Points, in no order, along strands that fork and pass close to each other.
(in the rows, 128 means zero)
Points whose rows are less than 79.7 apart are linked; no others are. Some points are linked to none.
z785: [124 128 166 111 144 123 131 151 159  98 134 149 154 127  89 126 131  90
 160 168 125 135 121]
z719: [130 146 118  85 162 109 141 149 125 119 128 107 107 103 146  73  66 199
  89 136 147  76 150]
z707: [151 143 102 145  66 157 127 119 137 141 126 149 133 121 140 139 163 116
 144 100 132 135 129]
z163: [139 123 139 155 100 109 109  85 171 100 125 143 134 121  87 140  87  88
 145 148 128 185 101]
z691: [141 163 149 109 122 181 140 180 176  94 124 145 171 120 121 107 151  95
 162 155 141 125 136]
z252: [113  66 126 149 210 103 122  74  97 154 122 138 114 136 145 122 118 140
 128 122 128  87 141]
z560: [ 86 111 130 108 182 100 146  61  82 176 106  82 101 133 155 133 129 200
  89 142 136 119 138]
z667: [140 125 127 165  76 106 113  67 140 131 126 142 128 131  94 149 109 105
 135 127 138 175 108]
z305: [107 138 156  81 113 119 130 145 154  61  95 121 171 145  94 143 184  97
 195 151 113 163 100]
z510: [155 138  81 166  67 142 103  87 161 124 125 137 146 126 104 165 150 113
 147 137 128 195 108]
z503: [165 124  62 105  94 166 140 109 146 130  98 133  88  82 160  95  75 164
  77  96 151 116 115]
z231: [133 121 102 180  68 117 125 114  92 155  97 137 140 157 110 205 176 122
 172 110 109 129 121]
z596: [135 151 116  87 159 109 127 176 146 104 140 118  99  85 154  65  59 185
  83 124 145  80 156]
z137: [130  99 124 164 126  63 112 105 155 114 100 158 139 142  99 194 144  98
 195 147 113 152  75]
z258: [122 138 163 113 158 100 101 152 134 106 183 135 112  90 119  87  77 116
  89 118 123 107 150]
z585: [140 121 124 165 100 110 122 125 136 130  99 159 150 141 114 175 143  96
 181 121 129 130 104]
z10: [156 156  84 158  55 155 109  84 171 119 142 119 120 118 106 140 130 117
 118 120 122 200 118]
z307: [133  88 104 126 219  86 149 133 126 139 166 157 120  92 142  81 100 184
  93 135 130  72 160]
z114: [134 119 132 141 121 114 130 154 160 107 102 159 155 139 110 162 154  91
 198 148 126 137  96]
z11: [138  82  70 185 115 128 123  72 105 142  95 181  98 138 154 132 109 163
 140  98 107  94 101]
z452: [139 139 162 111 131 121 116 130 130 126 142 125 122 105 136  95 118 129
 116 113 138  94 146]
z492: [119 141  88 108 145 127 164  93  84 180 120  77  78 114 126 119  62 211
  81 155 145 115 121]
z641: [149 142 142 135 107 147 125 134 165 120 131 148 138 115 122 121 124  92
 146 125 136 148 125]
z842: [146 115  91 127 158 115 171  84  96 186 111 134  91 120 150 123  99 194
 110 154 154  68 112]
z575: [ 88  77 147 137 210  93 126 164 107 146 122 145 164 136 115 170 158 108
 153 120 135  84 147]
z418: [131 143 131 117  91 150 158 156 127 116  96 124 170 174  89 160 213 114
 188 158 123 146 122]
z507: [122 139 134 154 111 140 148 156  81 159  91 131 164 165 127 176 191 123
 177 112 112  75 137]
z833: [133 103 128 139 142 118 118  96 100 138 118 143 125 130 135 121 126 121
 148  99 140  84 136]
z266: [115 136 173 118 136  97 116  94 113 143 156  99 109 154 120 127 105 112
  86 129 123 138 131]
z319: [ 74 129 132 101 202  88 172 108 114 181 108 102 112 131 177 120 110 220
  93 179 151  96 172]
z486: [138 106 128 160 108  83 112  98 146 120 109 155 140 136 100 177 127  93
 179 141 135 161  97]
z314: [ 94  43 121 157 204  79 109  95  99 142 135 155 144 110 104 155 100  94
 144 108 131 125 125]
z141: [146 154 122 125  66 166 127 139 142 114 158  85  74 140 111 110 125 141
  93 122 114 184 122]
z246: [143 151  76 169  53 180 141 157 134 140 109 149 163 137 158 174 183 111
 159 100 104 110 123]
z479: [ 95  77 147 118 201  59 121 137 122 130 165 179 168  78  86 141 101  74
 119 127 129 145 110]
z821: [146 148 127 139  83 169 156 160 102 148 113 126 158 164 115 165 213 122
 177 143 124 125 142]
z230: [123 100 139 133 188 105 118 165 111 119 157 162 160  89 113 117 128 111
 134 108 142  88 157]
z747: [154 154 130 138  84 168 146 169 115 149 113 141 154 148 140 144 196 115
 166 127 131 109 137]
z885: [109 140 165 121 136 129 138 111  98 131 145  61 124 192  76 152 152 114
 104 164 106 180 138]
z221: [152 130  52 147  78 178 131 133 141 128 113 158 131 118 183 130 144 133
 132  70 119  83 115]
z859: [141 155  98 144  64 158 113  96 166 101 148 108 111 130 100 114 109 121
 101 123 114 211 110]
z762: [115  89 135 151 167  75 143 189 147 113 134 181 163  87  97 167 148 100
 185 112 111 131  79]
z541: [155 136  99  97 109 151 139 127 126 129  99 124  97  88 152  85  86 181
  86 100 151 102 126]
z838: [152 142 133 145  94 151 118 117 181 116 140 148 121 100 131 102  99  93
 124 111 135 149 121]
z473: [150 158 123 131  66 154 133 125 148 132 152 108  86 116 127 101 119 143
  82 105 128 164 120]
z911: [112 150  91  84 164 126 186 127  91 180 112 107 130 127 160 121 144 227
 118 167 151  59 159]
z336: [123 136 137 110 107 124 145 141 141  94  87 128 172 164  92 159 199 106
 197 158 119 158 101]
z531: [ 78  67 158 131 228  85 117 142 101 145 130 146 163 121 130 156 144 114
 126 132 139 104 176]
z292: [124  90 128 141 190 115 120  97  92 155 114 134 128 140 145 126 143 138
 140 115 131  73 142]
z47: [149 186 151 106 107 189 139 176 169  98 128 125 167 130 126  96 151 108
 130 147 125 141 138]
z682: [146 143 124 113 128 183 130 176 208  76 150 149 166  84 122 109 118  78
 159 141 123 156 119]
z794: [125 147 117  89 161 113 153 119 112 145 118  98 108 111 146  93  85 206
  91 140 149  78 144]
z205: [151 184 148 104 107 154 107 185 161  90 176 115 112 133 149  56  96 121
  79 142 128 154 121]
z12: [146 149 111 149  74 169 142 165 105 149 102 153 152 139 158 147 191 126
 161  95 120  89 138]
z281: [ 94 118 175 121 148  81 117  70  94 155 141  83 101 152 134 140 113 133
  73 120 126 151 136]
z19: [143 146 122 136  95 158 110 136 202 103 168 145 113  92 136  89  73  90
 101 113 121 160 112]
z468: [133 193 140  99  89 203 134 183 158  80 128  96 167 140 112  94 159 107
 121 137 121 171 137]
z580: [106 145 103  95 154 117 161 113  85 168 115  72  94 117 131 120  87 209
  83 146 144 102 138]
z783: [128 150 142 144  98 126 103 107 158  83 144 132 124 136  96 108  70  91
 118 148 112 196 100]
z766: [148 162 127 103 107 152 111 174 177 106 153 129  93  79 160  69  77 138
  70 102 141 117 125]
z699: [ 80 110 171 100 199  70  89 121 107 131 157 106 101 133 166 116  76 140
  65 138 120 132 165]
z48: [119 163 156 110 113 152 132 135 105 101 145  66 128 180  74 132 153 118
 120 160 107 175 141]
z298: [143 143  60 155  61 182 132 147 132 131 112 152 156 117 180 158 167 122
 144  78 105  85 113]
z474: [143 181 137 107  85 186 135 175 143  94 155  81 121 144 117  82 148 131
 102 136 112 169 135]
z830: [125  99 135 144 153 105 141 186 157 111 133 170 155 111 100 158 151  91
 195 131 114 127  96]
z704: [ 80 118 130 110 196  97 157  78  99 189 101  97 104 132 171 128 110 218
  82 170 150 115 150]
z813: [136 151 119 148 101 181 143 194 115 139  88 150 162 130 171 149 186 126
 167  91 106  60 143]
z638: [149 135  87 170  56 141 114 105 132 140 120 145 136 127 126 166 151 118
 150 114 129 157 118]
z695: [151 164 138 126 105 170 149 202  96 147 104 133 169 145 164 135 215 138
 165 115 123  56 159]
z275: [144 157 121  87 131 130 120 189 157 102 139 118 100  78 169  66  63 170
  69 111 151  93 146]
z792: [145 163 132 111  95 162 118 155 195 106 161 134 107  99 155  74  87 113
  83 102 129 139 118]
z539: [139 120 116 163  90  89 107  70 134 133 114 136 139 142  82 174 131 107
 157 138 137 182  98]
z978: [107 117 170 110 166 100 117 143 148 104 155 148 137 120  77 128  98  80
 128 170 113 145 126]
z574: [149 133 125 142  88 146 122 129 141 136 120 156 134 117 143 126 139 106
 156 101 142 117 127]
z970: [156  87  83 154 133 132 143  91 103 149 106 167  92 129 160 108 108 170
 134 110 127  76 106]
z576: [104 153 162  91 147  86 121 139 100 152 185  63 102 165 150 115 111 154
  65 146 131 149 133]
z770: [144 143 135 107 111 135 129 133 138 127 124 126 103  94 149  85 117 146
 101  98 146 103 136]
z203: [ 84  89 180 127 200  89 117  67  87 162 104 111 124 137 156 139 137 146
 105 138 138 124 168]
z875: [150 152 133 111  82 144 131 128 133 134 137 114  90 109 136 100 109 153
  90  93 138 130 121]
z6: [118 109 131 141 117 108 133  66  76 167 121 107 124 162 115 180 166 126
 140 110 128 132 143]
z326: [ 85  66 172 137 225  98 112  96  90 155 105 126 137 133 151 151 143 131
 124 140 140 112 179]
z867: [ 73  85 183 130 177  74  98  58  93 157 127 106 102 144 149 149  90 114
  78 129 127 153 144]
z61: [117 141 151  77 108 126 115 150 175  48  98 123 167 119 103 144 161  90
 184 143 111 178  95]
z219: [131 158 135  95  90 165 105 163  99  79 174  47  93 170 107  90 139 131
 106 147 120 192 130]
z483: [120 118 121 177 101  94 127 115 109 147  83 147 152 159 107 202 159 112
 187 119 115 119 103]
z606: [149 181 150 108  99 159 125 178 135 106 167  93 119 149 132  71 124 134
  86 148 120 159 124]
z922: [144 155 120 103  77 168 118 156 123 102 171  55  64 165 120  92 130 147
 103 149 118 182 128]
z927: [104 104 141 119 147 107 135  59  71 173 119  84 111 143 136 161 171 152
 123 115 133 128 147]
z183: [142 128 112 159  74 135 136 114  92 148 117 115 132 171  91 191 193 124
 175 141 126 140 139]
z607: [132 122 159 131 153 117 116 144 131 123 145 144 134 107 112 116 122 100
 144 121 145 100 149]
z261: [116 153 146 102  95 159 108 151  90  77 154  47 110 184  87 117 138 111
 120 151 113 189 140]
z726: [154  95  73 151 127 156 134 126 121 139  98 171  98 116 175  99 119 171
 135 105 124  73 114]
z160: [137 104  86 173  92 123 110  82  99 140  98 158 122 134 142 148 133 139
 155  91 121 112 109]
z943: [134 121 126 144  92 123 141  93  85 158 129 111 123 159  99 177 180 128
 156 127 128 135 143]
z196: [ 90  99 167 111 191  77 114 134 135 118 167 161 143 104  74 143  92  75
 105 156 112 148 132]
z278: [135 159 166 110 145 112  98 184 146  94 192 130  98 102 134  79  73 119
  89 131 125 120 144]
z227: [117 153 137  92 101 141 107 139 176  45 116 120 156 111 103 130 102  79
 146 142 112 201  92]
z963: [133  91  97 144 191 101 160  80 100 197 116 141  82 129 169 138 104 185
 119 148 142  60 112]
z777: [149 151 115 143  93 178 143 176 161 131 107 158 171 139 139 148 170  97
 180 130 129 127 124]
z52: [ 96  86 135 144 226 109 134 179  95 140 114 150 176 136 124 158 162 125
 152 113 123  69 166]
z655: [143 174 167 105 131 130 106 192 154  91 182 130 115 129 145  65  86 120
  88 149 120 139 137]
z296: [158 112  62 125 107 167 130 130 141 126 105 166 118 102 179  97 119 148
 122  86 136  80 117]
z412: [122 146 170 127 117 116 121 114 118 130 157  99 118 163 103 118 109 109
  95 141 118 154 123]
z25: [126  77 116 134 210  99 141  79 113 170 128 143  97 130 160 115 110 171
 114 141 136  71 138]
z443: [ 86 115 151 106 167 102 140  74  71 175 116  65 103 137 149 152 152 175
  97 127 128 134 150]
z188: [ 91  56 133 141 203  64 116 115 102 133 156 172 158  83  88 148  95  84
 126 115 134 136 119]
z337: [125 151 154 130  96 135 123 117 129  94 145 102 131 161  89 110 109 104
 108 147 111 187 108]
z884: [134 146 170 127 117 136 133 138 154 112 129 141 147 131  97 113 123  90
 146 151 134 138 125]
z304: [ 85  82 157 126 188  87 116  39  92 155 108 104  99 137 153 131 105 149
  87 125 133 133 142]
z965: [149 149 121 115 126 184 138 182 199  92 126 153 170 111 131 127 142  81
 175 141 133 144 118]
z401: [104  44 111 169 213  93 115  75 102 151 132 154 125 132 125 135  94 125
 134 113 123 108 130]
z14: [143 139 113 135 117 157 137 179 187 100 111 160 164 122 129 150 153  88
 191 137 126 142 102]
z164: [162 119  51 110  95 171 132 111 152 125 106 158 107  86 171  96  97 145
 103  82 145 102 112]

A fork is a point with three links. Follow the links from the first point to the second and name the forks in between, in order.
z607 / z747 -> z770 > z296 > z12
z261 / z164 -> z770
z252 / z766 -> z641
z963 / z641 -> z252
z821 / z762 -> z747 > z14 > z114

A fork is a point with three links, a tip a point with one. Leave the first point through the second and follow the links. Name the first fork or tip that comes.
z304 / z203 -> z52
z278 / z655 -> z965
z231 / z183 -> z319
z468 / z474 -> z258
z203 / z304 -> z486
z314 / z188 -> z641
z885 / z48 -> z770
z61 / z305 -> z747

Follow the links from the first point to the second, and from the first to the third. Name the last point that the two ways share.
z48 / z230 / z164 -> z770
z221 / z486 / z205 -> z14
z12 / z205 / z337 -> z14
z859 / z719 / z401 -> z641
z61 / z813 / z231 -> z747
z246 / z927 / z337 -> z585
z11 / z486 / z336 -> z747
z401 / z596 / z859 -> z641
